A landscape with many valleys, sampled at points; each row gives a point and its height.
From any point a ball rolls to the lowest of the 2 points nearest to it. It stops when none of these is lower. Distance is the straight distance between rows; heights are no part of it.
rapa h=404: [ -8  27 -17 -41   3   7 -24  35   2  27   6   6  29 -35  18  -4  66   8
  13 -11 -46   0   1  -5 -24 -46  -6   2  48   2 -17]
Rem h=392: [  3 -31  47  23 -27 -47  -1 -18 -28   6   7  -8  -3   8 -35  22 -47  -1
 -29 -44  20  22   2 -18  19  39  43  12 -42 -21  10]
Dab h=287: [-20  -2 -38  28 -14  25 -38  39 -14  14  -5   0 -42  12  20 -58  11  14
  19  -6 -36  39   2   1 -42  35  59  18  23   1   2]
Bezes h=464: [ -2 -24   3 -34  10  38 -25 -11 -22  -1 -23 -47  -4 -17  -6  30  31  -9
  -4  24 -22 -33  28   9 -19 -38  -6 -15  28  41 -45]
fod h=609: [ 30  27 -12  -1   3  26   7 -13  10  -5   6   5 -49 -61  10   7  28   1
   7  -1  -4  28  25 -16  -6   6  21  33  48  40 -10]
Dipi h=489: [ -7  -8 -15  -8   5  -2  -6  -6  -3   2 -28   1  48  75  36  -8 -39   4
   2  45 -20 -61 -33  33   9  -8 -24 -12 -52 -54   3]
Vor h=481: [  4  41 -38   6   2 -45  35   7  33  26 -21 -44  26 -16  25  -3  -7 -67
 -41   5  16 -10 -57 -12 -31   3  -7  14  43   9 -37]
zudo h=461: [  4  28  16  25 -40  19 -23 -32 -28 -31   1  19 -48 -21 -31  -8  50  29
  -3 -22  13  12   0  15   1  -5   4 -12  -7  40  11]
tevis h=485: [-15  -4 -71 -42   8 -39  11  22 -16 -62  26  30  -5 -12 -19  14  18  -9
  25 -21  20  94  21   1 -26  -8   0  12  58  -1  12]
bep h=143: [ 19   4  33  27  11 -22 -31 -19  -4  23  26  16 -49 -10 -38  23 -24  41
  21 -20 -18 -10  -1 -52  57  49  26  18 -36  -6  -8]
nel h=61: [-37 -53 -15 -22 -30 -58  14   4  13 -35   7 -23  68  22   2  -1  -8 -41
 -26  -9  19  43 -14  17 -39  -5  -2 -30  22  16  -9]
suv h=572: [ 35  15  65   8   8 -51  -4  53  -1  43  11 -19  37 -65 -50  53   8   8
  -5  -7   9 -65  28 -29  29 -22   7 -17 -53 -23  19]
mipu h=285: [-14  23   8  19  -9  36 -11  -5 -62   1  36  58 -57  16   7  -9  25  67
  16 -49 -10  20  49 -27  24  26  -6 -41 -16   3  29]
Diz h=347: [-42 -53   1  -9   3  11  -1 -23 -28 -62 -12  -5 -14  58 -33   5 -14  23
   9   6  11  18 -11 -12 -16  -6  11  -2 -16   1 -16]
Rit h=542: [ 30  21  15 -11 -18 -21   8 -35  25   3  40  33  12 -42 -45  34  28   9
  -6 -26   1   0  -4  -3  53   6 -57 -23  11   7  23]
Guzos h=349: [ 14 -37  -2  11  13  14 -30  11 -33  -5 -10  -3 -53 -13 -35  33 -15  17
  12 -17  26  14  43 -19  -9  12  51  27  19  14 -26]
Fusu h=258: [ 18  21 -64   7   6 -24 -28 -18  37  26 -10 -12 -20 -26 -13  17  -1  -7
  -2  -6 -41   6 -26  -8 -11  40 -14  12  39  13 -18]
lizef h=124: [-30 -39 -57 -16 -12 -53   6 -18   7 -40 -17 -46  40  36 -17  14 -22 -46
 -18  27  29  15 -30   1 -45 -13  -1  -5  27   9 -34]
tusi h=483: [-30 -22 -55 -36   6   0  21  -6  35 -29  21  21  53  42  16 -16  25 -11
  11   1 -15  51 -22 -11 -17 -11 -41 -17  50  -7  10]
Luva h=555: [ 26  26 -35  25   3  -5 -20  -1  41  54  -1   1 -11  -8  22 -29  -3   5
  29   5 -47 -26 -26  14  28  45 -23 -13  -8 -17  21]
dar h=329: [  4  14 -14  22 -15  -1 -35  36 -10  19 -10   0 -15 -26  12 -28  26   7
   2  -8 -20  24   7   2 -37  -6  43  28  22   0   4]
Meres h=521: [  3   8 -31  28 -25 -31  38  -3  20  18 -22 -45  14 -20  30 -12 -30 -60
 -39  -2  16  18 -34   7 -44  22  35  10  18  11   3]
gatu h=514: [ 16  -2 -17  23   4 -13   6  -5  11   8  -3  27   5  16 -11  10 -32  -8
   2  -5  25  15 -27  -1  12  30   0  10  -9 -23  23]
zem h=565: [-22  -4 -23 -13  45  49  -8  20  -7  27 -16   1   3  52  58 -32 -27  39
  37  39 -57 -41  12  -1  21   7 -23 -19 -34 -47  -8]
Fom h=337: [  9 -11 -43 -23  35  21 -30  12  -4  36 -42 -65 -13  11  20  -1 -11 -31
   0  40 -41 -50 -11  -5 -43  -2 -11  -6  16  18 -46]
Lekim h=413: [-16  -8  51  46 -24 -30  31 -15  -4  18 -21 -35  -7  10 -27  22 -35 -12
 -16 -20  39   9 -34  -2  18  16  44  22 -32 -15  -5]
gofak h=692: [  6  34  38 -14  28  27   0   5  30  44  -6 -24  -6 -62  23 -19  12  36
  34  34 -35 -67  52  -5  36 -30 -15 -24 -11  10 -25]
Pobe h=460: [-14  16 -27 -49   4 -14   4  -3   8 -46  20  14  -5 -24 -11  12  70   5
  21 -22  10  69  -1 -13 -22 -19 -13  16  66   7  -4]
Lapof h=393: [ 17  53   2  49  11   4  25 -53   3  11 -31  19 -45  25  -5  11 -23   9
  16  43  44 -11 -74  17  15  32   4  27 -24  -6 -18]
dos h=592: [ 24  -8  43  -7  13 -22  -4  70  -7  31  25  21  49 -40 -25  31   2   8
 -15 -24  -8 -34  56 -18  34 -21   2  -5 -42 -40  39]
Rogu h=355: [ 14 -33 -55 -29   0  -1   3  32 -11 -21 -17  23  39  42  36   2 -39 -41
 -39  23  23 -32  -4  54 -33  -7 -35 -11   0   2  13]
Notoz h=591: [ 28   3  30   6 -25  26  22  -9  26  10   7  -7 -25 -73  15  -3  23 -21
 -17 -20   4   7  15  -3  -8   6  22  21  21  37  13]
duf h=322: [ 43 -36  17   4  -4  20 -19   8 -16   9 -10 -31 -37 -29 -20  18 -24 -16
 -22  -9  20 -19  42   1  -8  21  31   8  -5  34  -7]
zediz h=230: [ -4  58  17  61  -2  -6 -13   2 -20   8 -46 -23 -50  -3 -15  -7  11   4
   1  15  38   7 -43  12 -30   1  56  52  -2  17 -35]
Veti h=552: [ -3 -31   7  10 -45 -26  16 -15  16  25 -12 -79   7 -43  18  12 -12 -58
 -58 -17   7   5  -8  -4 -35  12  10  10  17  36 -17]
Lor h=380: [  1   1  10  33   1  23 -25  16  -7  -3 -25 -30 -58 -10 -15  -5  -5  26
  18  -7  21  33  19 -28 -30   8  77  38  10  26 -38]
tider h=449: [  1  10  20   4  26  14  13 -29  13   2 -18  -7 -12  26   6 -12  -5  20
  22  31  -9 -26 -28   6  21   3  -6  -8 -19 -15 -13]
Teg h=210: [ 10  24  18  45  -5  15  -1 -44  19  12   1  21 -61  -7 -12  -2 -16  24
  16  -8 -15 -11 -25 -15  52  56  10   3 -22   3   4]
Ragot h=204: [ -5 -30 -84 -39  21 -11 -10 -24  -5 -41 -25 -20   6  35 -10  17 -41 -47
 -24  33   6 -18 -24  12 -35 -20 -33  -8  36  11 -53]
nuda h=91: [ -7  41  -3  12  -6  56   0  38 -33   8   5  51 -16  28  58 -63  14  34
   3  -2  10  -8  15  15  -8 -27   8 -12 -19 -12  33]
mudu h=299: [ 18   7 -83  -8  26 -17 -12 -17  12  -1  -3  -4 -37 -11 -21  29 -13 -24
   9   5  -5  44 -17 -23 -12  24  -5  20  64   6 -36]
Redi h=403: [ 44  65 -32 -40  49  -6   1  37   4  65  -4  20  16 -75  18  31  15 -19
   1  22  11 -40   3 -20  -5 -50 -33  20  34  -7 -32]
Fune h=388: [-12 -64   2 -38   8  50  15 -47   2 -37   1 -13   5  25  -5  16 -10  -3
  -8  28  -9  -3  12  -6  10 -16 -31 -16  14  23 -24]
Nazab h=414: [-12 -75  22 -31 -14  45  42 -48  -2 -60 -10  -9  23  32  11  -2 -30  -9
 -29  21  23  -8  15  10   0 -11 -13 -28 -22  13   3]
diri h=623: [ -4  -8  -3 -28   9  13  -2   1   7 -16  31   1 -49 -56   4  36  29  17
  19 -26 -15  55  45 -59  -1   9  25  32  61  30 -18]
fef h=437: [ -8   9  30  22 -35  27 -24 -23 -42 -46   1   2 -73 -44 -23   9  39  41
   0 -30   3  42  33 -10 -15   8  33  21  16  51   3]
Vomad h=131: [ 32 -12  15  11  -1  10   1  -6  30  36  26 -11 -19 -32  22 -23 -30   0
   1 -28 -31   1  16 -37  35  46  18  17 -22   7  29]
Zik h=636: [-19  -2   9 -30  18  17 -13  19   1  16  49  -1 -27 -68  24  32  43  52
  31 -35 -50  39  52 -69  24   6  18  23  48  12 -22]
pomo h=361: [ 19  70 -54 -36  41 -14 -14  23 -20  41  15  29   9 -30   1  28  30   0
   8   1  -1   1  -5 -10 -15 -36 -34  22  59  -8 -36]
Guto h=440: [  1  51 -33 -19   5 -35   6 -23  27   0 -12  -2  21   1  17  -8  -6 -68
 -27  25  16   3 -60  -7 -40 -34 -22  22  61  16 -41]
Pode h=510: [ 22  -3   3  -5  18  51  11 -20 -11 -26   6  36 -57   7  -1   2   1  26
  25   5  38  32  23   4  13   2   2   6  13  13   3]
nodev h=487: [ -8  35 -12  11  10   4  12 -26  25 -15  -4  23   1  21  -3  -8  18  18
  30  -1   9  22 -38  -6  11   5  -4  16  14 -15 -12]
von h=419: [-29 -20  14 -25   6 -21 -22  45  -3   0   7  -3  75  38 -36  13  32  -2
  -7   0 -20 -40 -15  13 -24 -44 -20 -33   8 -36   4]
bava h=344: [-19 -21  24  12 -29 -48  21  16   0  -5   9   8  56  28  -9   1 -10 -32
 -29 -31  43  27 -10  20 -10 -11  30   6 -26 -22  32]
Risa h=113: [-45 -99 -25 -45 -13 -24  15  20  12 -43  15 -12  58  48 -14  -4 -28 -29
 -32  10 -14   8   8   7 -26  -6 -24 -16   7  18   8]
mano h=205: [ 10 -18 -43   8   0  19 -16   3 -10  29  31  24 -47   1   2   6 -13  37
  27 -22 -51  44  16 -21   4  43   0   2  32  -3   2]
Tus h=399: [  3  12   8  -8   4 -12 -12  35  -2   6   1   7  33  -3 -23  12  36   3
  -4   1   3 -27 -14  -2   3 -38  -5 -19   3 -25 -13]
Gake h=411: [  7 -31  -2 -31  21  24 -16   1  -2  23 -31 -75   5  -1  19   3 -12 -40
 -17  21 -40 -70  14  18 -22 -19 -33 -23   1  35 -34]
veb h=532: [ -5 -10 -28  14 -23 -35  28 -22  19 -30  -6  12  15  35   9  -2 -34 -45
 -10   0  33  57 -29  21 -13  36  -7   6  14  -3  14]
Ripo h=557: [  9   6  20 -31  26  30  44  -5  33   6  25  25  31   0  -5   4  15   5
  -1  11   2 -21  29 -12  52 -29 -57 -36  -2 -27  21]
zomis h=575: [ -1  -5  62 -11  12   3  50  15  36  19  19   1  51 -10  -7   7   8  -8
  -5   8  15 -39   7 -12  38 -31 -37 -25 -32 -27  15]
losu h=522: [-18 -20  31 -24   0 -37  15 -17  31 -27  61  33  46  27 -34  24  12   5
   4 -48 -16  41 -11 -40  52  14 -34   3  -1 -29  46]
fabu h=415: [ 25  19   2  -4  28  15  30  27  -3  11 -10  47   5   5   8  -3  -6 -10
  -7  28  63   1   4   4 -19 -39   0  20   6 -12   2]
sav h=291: [ -7 -75   1  14 -34 -21  -8 -23 -24 -16 -14 -42  -2  29 -10   1 -69 -29
 -34  -2  16  24  -3  14 -13  39  22  -5 -12  21  -4]
Gava h=280: [-29  47 -21  35 -18   1   3   9 -20 -43  -8  17 -52 -20   8 -48  43  11
   3 -13  18  87  -1  24 -39  25  41  37  19  30   8]
leso h=212: [-61  30  12  29 -49 -58   6 -20 -24 -86  24  21 -20  21 -37  -3  25  11
  21 -37  46  85 -23  21  -8  18  23   1  -6   3  31]
faba h=195: [ -5  -3  49  40  -6   7 -10   4  -9  26   4  -5   0  33  11 -13 -37  24
   7  -6 -18 -53   9  -2  39  25  12 -35 -89 -41  41]
fav h=298: [-17  16 -13  32  -7  52 -15 -19  -2  -6   6  38 -41  39  42 -50 -10  36
  16  19 -19 -19  -9  -1  21  22 -14 -34 -42 -19  29]
pes h=354: [  8  46  -2  12 -24   0  15   7 -20 -57 -11  20 -27 -32   1 -30  64  -4
  -3 -10  47  63  17  20 -55 -32  33  30  36  34   0]
Pase h=463: [-12 -17 -11 -10 -11 -30   6 -15   4  10 -30 -33  73  67  23  10 -26 -28
 -23  31 -18 -61 -49  49   2  -4 -39 -24 -27 -33   5]
Tufik h=196: [ 15 -18 -20  12   1   7   2 -10  48  32   7 -38 -21 -27   9  14 -24  -7
  -3 -11 -40   4 -11 -31  11  54 -10  18   1   5 -11]
lesi h=523: [ 23  21  25 -11 -15 -19  20 -14  25  18  17 -11  27 -66 -46  49  28 -11
  -8 -19  -2 -52 -11   6  31 -25 -42 -18  -8   7  -7]
sur h=490: [-18 -18  30 -31  -6  25   5 -16   8 -19  -2 -43  -1 -22 -26  10  44   1
   5  17 -34   0   6 -23  -4 -45  -4  -8  18  31 -40]
kalu h=320: [-21 -27  23  12 -35 -19  16 -23  -2 -36   6   6  20  17 -18  -4   4  -6
 -17 -22  24  32  -4  19  -2 -18   8  -8 -11   2  21]
Kufo h=508: [-10 -27 -50  -9  -3  -8  14   3  12 -49  25  36   4  15   1  -4 -10 -19
   7 -13  20  70  13   2  -9  15   8   5  32  -7  29]
ruze h=503: [-15 -35 -24 -23  -4 -37  22 -15  46 -20  35  14  71  36 -20  26  -6 -31
 -14 -18   5  32 -15  -7  23   7 -25 -12   5 -25  23]
revom h=216: [-52 -57  33  17 -34   5  -8 -21 -46 -78  24  24  15  68 -14 -32  -3  32
  -8 -27   3  12  15 -10  -1  -2   6 -30 -60  18  33]
poz h=318: [ 12  51  17  63  -8 -23  -1  24 -14  14 -25   2 -43 -44 -32  19  16  12
  -1 -14  48   3 -20  -2  -9  11  68  51 -21  11 -12]
Siz h=680: [ 13  21  11 -24  44  36  -8  28  37  53  14 -28 -16 -75  26  18  18  37
  35  28 -22 -46  67 -51  49 -18   3  11  30  24 -37]
bab h=282: [ 22  39  43  37   2 -16  -9  28   2  58  -5 -11  11 -23  -9 -13 -17  24
  20   1  -7 -64   0   9  28  20   6 -16 -76 -38  47]
gen h=577: [  7 -16 -25 -27  22  46  19 -41  12 -32 -24   0   6  31  38 -20 -16 -33
  -1  57  11  13 -26   6 -21 -22 -19  21  13  16 -39]
rilas h=509: [ 16   9  74  23 -25 -26   6  31  23  51   3 -37  33 -59  22  -6   7 -11
 -29 -35  -3 -41  19   8   7  -8  22 -16 -42  -1  37]
dozav h=268: [ 19 -11 -85 -41  22  -7 -34  -3 -12  -4 -10  -7   4   0  -4  30 -27 -46
 -29  21   6 -22  -4  19 -41 -10 -41 -13  65  28 -37]
delif h=121: [-31  20 -20  16 -14 -65   9   7  -2 -57   6  18   7  11 -39  -3  28   6
  26 -23  38  80 -29  20 -16   7  24  28  17 -10   8]
vuno h=305: [-12  41 -24  40  -4  25 -26  30   9  20  -3  29 -37  33  53 -60   2  28
  24  -2 -14  24 -23  19 -21  42  27  16 -12 -20  20]
pudo h=474: [  0  -2  70  25 -61 -20   9   2 -14  22   8 -16  24 -21  12 -27   2 -10
 -42 -44   6  -9   4  33   7  12  32  -4 -49   8  43]
peva h=550: [ -8  10 -33 -46  42  53  -1 -35 -10 -32 -14  17 -15  38  39 -16   3  11
  22  41  -4  47 -12 -15 -13 -31 -22  21  56   2 -52]
lasov h=368: [-29 -50 -26 -34   5  29  -6 -35 -30 -52   3  21   3  47 -18   7 -13  27
  10  25  -8  16  12   7  -1  -1 -24 -16  22   4  -8]
bof h=470: [ 15  39   6  47  -1 -24  19 -35  21  49 -48 -35 -22   9 -12   8 -12  -6
  14  37  35 -24 -69   3  14  28  12  32 -24 -25 -35]
tuta h=74: [ 30  52  12  36  11  -8  -5 -17 -13  41 -37 -27 -49 -20 -20   2  14 -21
  -7  41  32 -36 -33  21 -24   3  22  30   8  38 -47]
fevi h=454: [ 29  47 -11 -30  44  -9   6  20  22  48   5 -20  34 -71   8  13  13 -38
 -18  30  12 -86   5   3  -7 -58 -52 -15  24   6 -23]
fim h=537: [-17 -15  25 -37  25  10  32   0  25 -38  40  47  49  45 -21  28  19   5
  13 -12  -4  13  26 -27  51  -5 -57 -22  10 -41  36]
Fev h=438: [-28  -9  -7  -9   2 -21   1  -3   9  -1  -5  -3  79  57   6 -15  19 -17
 -15  18  -4 -25 -46  28 -15 -32 -22 -25  -5 -20  -4]
Buted h=139: [ 16  13 -26  -7  -6 -29 -47  15 -26  20  29  43 -17 -16 -50  47  22  38
  15 -31 -34  14   5  -1  29  22  -7  -3  10 -18  11]
Rivu h=366: [ 13  58  33  59 -30 -29  34   7 -22  -5 -10  30 -22 -39 -29  10  30  16
  -8 -17  61  26 -11  23 -10   1  41  41 -13   3  27]
nekom h=556: [  7 -28  21 -22 -11  -8  -1 -42   6 -31  33   1  -1  -9 -63  54  11   0
   6 -26   0   8  14 -16  44  -3 -34 -15   1   5   6]
lif h=174: [ -7 -12 -34 -33   4  11 -25   5 -28  16  34  30 -13  -6 -26  20  23  42
  27 -19 -39  34  28  -6   4   3 -22   1  34  -7   3]
zoz h=549: [ 17  18  61  19  -1 -48  -5  58  15  59 -10 -53  31 -82  -1  27   6   8
   2  -6 -18 -66  28 -31  20 -12  19  10 -45 -23  16]
liro h=507: [-20   8  -8 -25  11  24  17 -12  16 -25  -1  25  13  30  12 -21  42   6
  10  -1   7  34 -13   0  -9 -31 -16   8  18 -20   7]
pep h=405: [ 30  77 -22 -18  34 -24   8   0   2  18 -22  29  24  -6  10   2  15 -47
  -3  24  28  -3 -49   1 -39 -58 -27  32  34   1 -42]
dol h=365: [ 12  40  64  18  14  -9  -7 -20  27  47 -12 -31  -4 -43   1 -10 -39  38
  44  15 -30 -68   8  18  60  28 -20 -43 -66 -15  25]
zoma h=594: [ 16  17  42  -3  14 -26  33  47  27  47   9  -2  58 -28  -9  15   1 -18
 -12 -12  17 -31  -6  -3  27 -30  -8  -6 -31 -47  40]
neraz h=494: [ 34  27  30 -29  18 -17  13  22  22  45   1 -25  38 -80 -23  40  17 -23
 -14  10  11 -76  27  17  11 -44 -37 -20 -10  -2   8]
fenuz h=453: [  1 -31  34  13  -9  59  58 -30  14 -31  -7  -1  -1  29  44 -18 -37 -17
 -17  17  36  -4   1   9   2 -13   5   1 -18 -10   7]
Rusa h=652: [-10  -9  37 -26  22  26  -9  37  12  37  23 -22 -21 -73  18  31  47  52
  24  -8 -43  -1  76 -60  19 -26  20  11  29   8 -37]
dilin h=367: [  4  33   3  -1  -5  -7 -35  31   2  31 -11 -13   5 -21   1  -5  50  18
   8  -5 -32 -18   6   3 -15 -19  10   0   6 -16  -8]
boni h=339: [ 11 -48   3 -25  17  29  19  40  32  17  10 -17  29 -12  41 -25 -15 -44
 -30   9 -25 -35  41   2 -11  -6 -20 -27 -12   1  21]
kuguk h=155: [-34 -83  14 -40  -7  14  -4  10  -9 -36   8  -2  53  55   3  -6 -14 -15
 -16  23 -35 -33  20  15   4 -17 -34 -30 -15 -14   4]
Gedu h=484: [ -1   0 -43 -15  19 -49  28   0  45   4  17   5  68  22  -3  34 -16 -52
 -25  -4  17   4 -32  -8   7 -11 -40 -14  32 -20  -9]
boki h=398: [  0  14  12  12 -10  33   2 -22  15  16  -8 -13  -4  32  36 -33  -2  17
  20  42 -42 -47  -9  20  28  14 -23 -35 -38  -2   3]
Tefu h=607: [-25  34  13 -19  50  50  -6   7  -2  32  -3 -10  -3  28  48 -39  -4  43
  42  53 -38 -40  14  -5  16 -36 -23 -19 -16 -37 -39]
Fuz h=435: [-16  24 -17 -20   2 -13   5  20  35 -13  11  -3  13 -52   9   1  69   9
   5 -11 -29  48  -2 -32 -30 -27  16  38  57   7 -19]
sopal h=283: [-50   0  38  24 -60 -32  28 -30 -16 -57   4  13   9  36  -1 -23  14   0
  -3 -31  33  62 -38  25  -2   5  26   1 -20  15  30]
Rom h=574: [ 27 -27  27 -10 -21 -14  25 -13  23   2   0 -42  -4 -70 -11  28  16 -34
 -32 -22  -2   4  15 -21  -3 -14  21  20  23  31  -8]
Lage h=525: [ 24 -29   1  16  27  75  16  -6 -27 -23 -11  46 -56  25  40  -2 -34  27
  11  21  44  11  62  -6   9   2  11   5 -11  13   3]
sefen h=225: [ 21  16 -16   8   9  23 -28  -9 -26  38 -36 -42 -51  -5   3   6  -3  -1
  17  43 -12 -42 -21  10 -14  10   4   8   8  21 -46]
Tunu h=444: [-18  -5  49  42 -52   8  20   6 -17   8 -20  -7  16   9  24 -29  -6 -10
 -35 -19  43 -14 -19  51  -9 -17  23 -18 -47  -7  45]
piru h=239: [-13 -58  21  18 -33 -12 -39  -7 -57 -40   6  24   7  51 -38 -10 -30  16
 -17 -22  14   8  26  25  -6  17  17 -20 -51  13  28]
pomil h=202: [-39  31 -20  23 -22 -25  -4  10  -4 -39  -5  -8 -27   6 -18 -31  25   7
  16 -14   7  74 -27   9 -20  29  46  39  13  -6   4]
vov h=248: [-30   3   3  23 -26  25 -39  16 -70 -36  32  53 -39  16  -6 -31  13  57
  -1 -52  -6  24  35 -16  -9   1  19 -24 -22  14  41]
muked h=201: [ 19 -35  22  -5  16   7 -13  25   9  34  15 -12  11 -10  24 -24 -47 -11
   7 -12 -55 -32  29 -21  43  42  -9 -28 -46 -19  40]
Vafa h=297: [ 15  40 -11  47  10  39   1 -47   7   3   2  43 -65  14  -6 -12 -16  41
  25  21  28  -6 -40  15  35  58   4  17 -15   8  -3]
tev h=566: [ -3 -13  13  -5 -12   0 -25 -50  -9 -25   8 -19 -27 -14 -53  41  13  21
  11 -16  -6  11 -10  -5  10  14  10  15  22  14 -19]
vonuf h=455: [  2  30  23  38 -16 -41  36 -21  -2  70 -43 -61 -14   1  -9  15 -34 -21
  -8   7  24 -22 -55  15  19  42  20  13 -43 -15 -11]
kimu h=372: [ -6 -52  33   7 -35 -53  19   6 -14   0  12  -8  42  10  -8   2 -57 -37
 -45 -61  20  33   5 -19  14  31  33  -2 -38  -1  31]
bovo h=321: [-14 -67  -9  -3 -16 -15  -6 -43  -9 -51 -16 -26 -18  22 -42   7 -34 -19
  -9  15  19  27 -17   6  -6   8  19   3  15  14 -27]
kofiv h=488: [ 23  32 -14  21   1  33  -7 -15 -33 -19 -16  54 -36  -2 -23   5  29  22
  12  -4  37  19   0  29  -7  -3 -12   5  31  30   5]
lunef h=397: [  5 -10 -13  -7 -25  15  23 -16   1 -64  -2   3 -18 -17   7 -33  39 -20
  -2   1  21  84  14  13 -39 -10  20  19  45  38  18]
mon h=317: [ 23 -23 -79 -33  15  -3 -25  11 -14   4  -3  14  31  23  11  25 -39 -35
 -30  23  -6 -30   3  32 -22   0 -62 -32  26   7   4]
gekis h=506: [ -4 -11  58 -22 -13  43  15 -22  -3 -27   2 -12   4  -7 -26   8  37   5
 -11  -2  20 -12  10   0   1 -56  -4  -6   3  18 -15]
fata h=197: [-23  19  10  36  -6  40  -6  33 -49 -25  -6  50 -27  36   1 -31  24  51
   6 -28  35  11  24  -2 -13 -40  32 -10 -30  -2  21]
Gur h=653: [ -8  32  27 -36  51  53  -9  15  -1  52  -5 -16 -16 -16  39 -18  17  42
  43  67 -37 -63  48  -3  35 -44 -33 -24   4  -1 -53]
Pupef h=416: [ -7   5  42  43 -29  -3 -26 -23 -19 -37  -5 -17 -55 -23 -24   5  23  27
   8 -33  10  27   9 -26  -9  17  70  33  -1  25 -19]
leku h=71: [ -3 -18  40  13   8  19 -31  26  -9  17   0  -3  -4  11  31 -39 -48  17
   9  -7 -48 -72  38  27  38  29 -10 -46 -81 -15  67]
meso h=263: [ -4 -67  -8  18 -49 -61 -34   5 -35 -32  -1 -12  35  51 -34   3 -54 -20
 -10 -19  -4   0  -5  28 -21  44  17 -14 -28   4  22]
lutom h=273: [ 21 -39   0  -9   4   0  -8  17  18  12   5 -33   6 -26  20  10 -38 -42
 -34 -18 -14 -28  37  -8 -14  25   2   1  -2  31  14]
Sikuf h=436: [ 23  18  22  17  37  -3  -9  10  30  61 -24 -13 -13  -1  27 -16 -68  32
  42  24 -44 -62  35  -4  57  44 -13 -26 -66 -24  25]
gav h=237: [-21  -4 -51  -1   4   3 -13  22 -17  10  24  24 -49  -6  11 -16   4  28
  26 -28 -36  74  28 -25 -17  49  45  30  35  -8  -2]
Begi h=385: [ 18  -6 -35 -10  17   4  -3  23  -9  -4 -15  32  18  31  29 -19 -11 -35
 -16  29  28  12   2  41 -43 -24 -13   2  19  -1   1]
zibov h=187: [-54 -79  15 -29 -15  29  -2   3 -36 -62   9  34  42  62   0 -20 -14  25
 -13  13  -9  -9  22   1 -14 -16 -11 -33 -38  -7  27]
zuzo h=504: [ 22  17  -5  21   7 -19 -17   0  38  59 -14 -41  -2  -3  19 -10 -34  -7
  24  18 -50 -56 -28   3  38  54 -16 -13 -49 -20  12]
Ranu h=529: [  1  19 -24 -43  45  22   4  -3  -3   8   3  22  19  25  19  -9   5   1
  24  27 -17  11  -8   3   0 -44 -31   8  28 -19 -35]
tudim h=199: [  0  18 -27  29  -8  31 -18  21  -7   8   2  56   1  36  56 -49 -15  22
  -4  -1 -15  -7  -8  32  -8  19 -12 -19 -31 -22  52]
funog h=331: [ 16  30 -78 -23  45 -30 -11  13  -8  15   4  20  -2  -9  -7  29   6 -18
   6  -3   1  21 -26 -18 -31 -13 -12  17  60  -9 -47]
zeg h=104: [ 31   9  18   6  -2 -42 -38 -13 -28  -4  23  27 -18 -31 -58  38   9  40
   8 -51 -36   2   2 -21  50  35   9   6 -17   1  20]
bure h=406: [  6  39  29  35 -30  -2  12   9 -11   7 -19   4   3   3 -14 -23  22  -3
 -14 -11  45   1 -39  24 -19 -30  25  12 -21  -7  18]
Zuk h=492: [ 29 -18  26  20  12  50  24   3   3   0 -15  14 -18  20  42 -20 -36  -2
   0  29  40 -26  36  10  13  -2   6   5 -27   1  11]
dumav h=524: [ -2  -7  -9 -18  38  22  -6  32  -4   9 -33 -22  27  71  51 -44 -32 -12
   7  42 -28 -40  -8  12 -11 -11   0  -5 -33 -43 -13]
zonu h=462: [ -6   4 -47 -39   4 -26   0  -3  31 -13  21  10  57  44  16  -1  16 -40
 -14   7 -14  -4 -37   6 -17 -17 -51 -20  31  -2  -7]

Where does a ball stop that starts at each point below?
Nazab: nel
Rom: Vomad
peva: nuda
vonuf: delif
fabu: nel
suv: tuta
Rit: Vomad
zoma: zonu
Pode: lutom
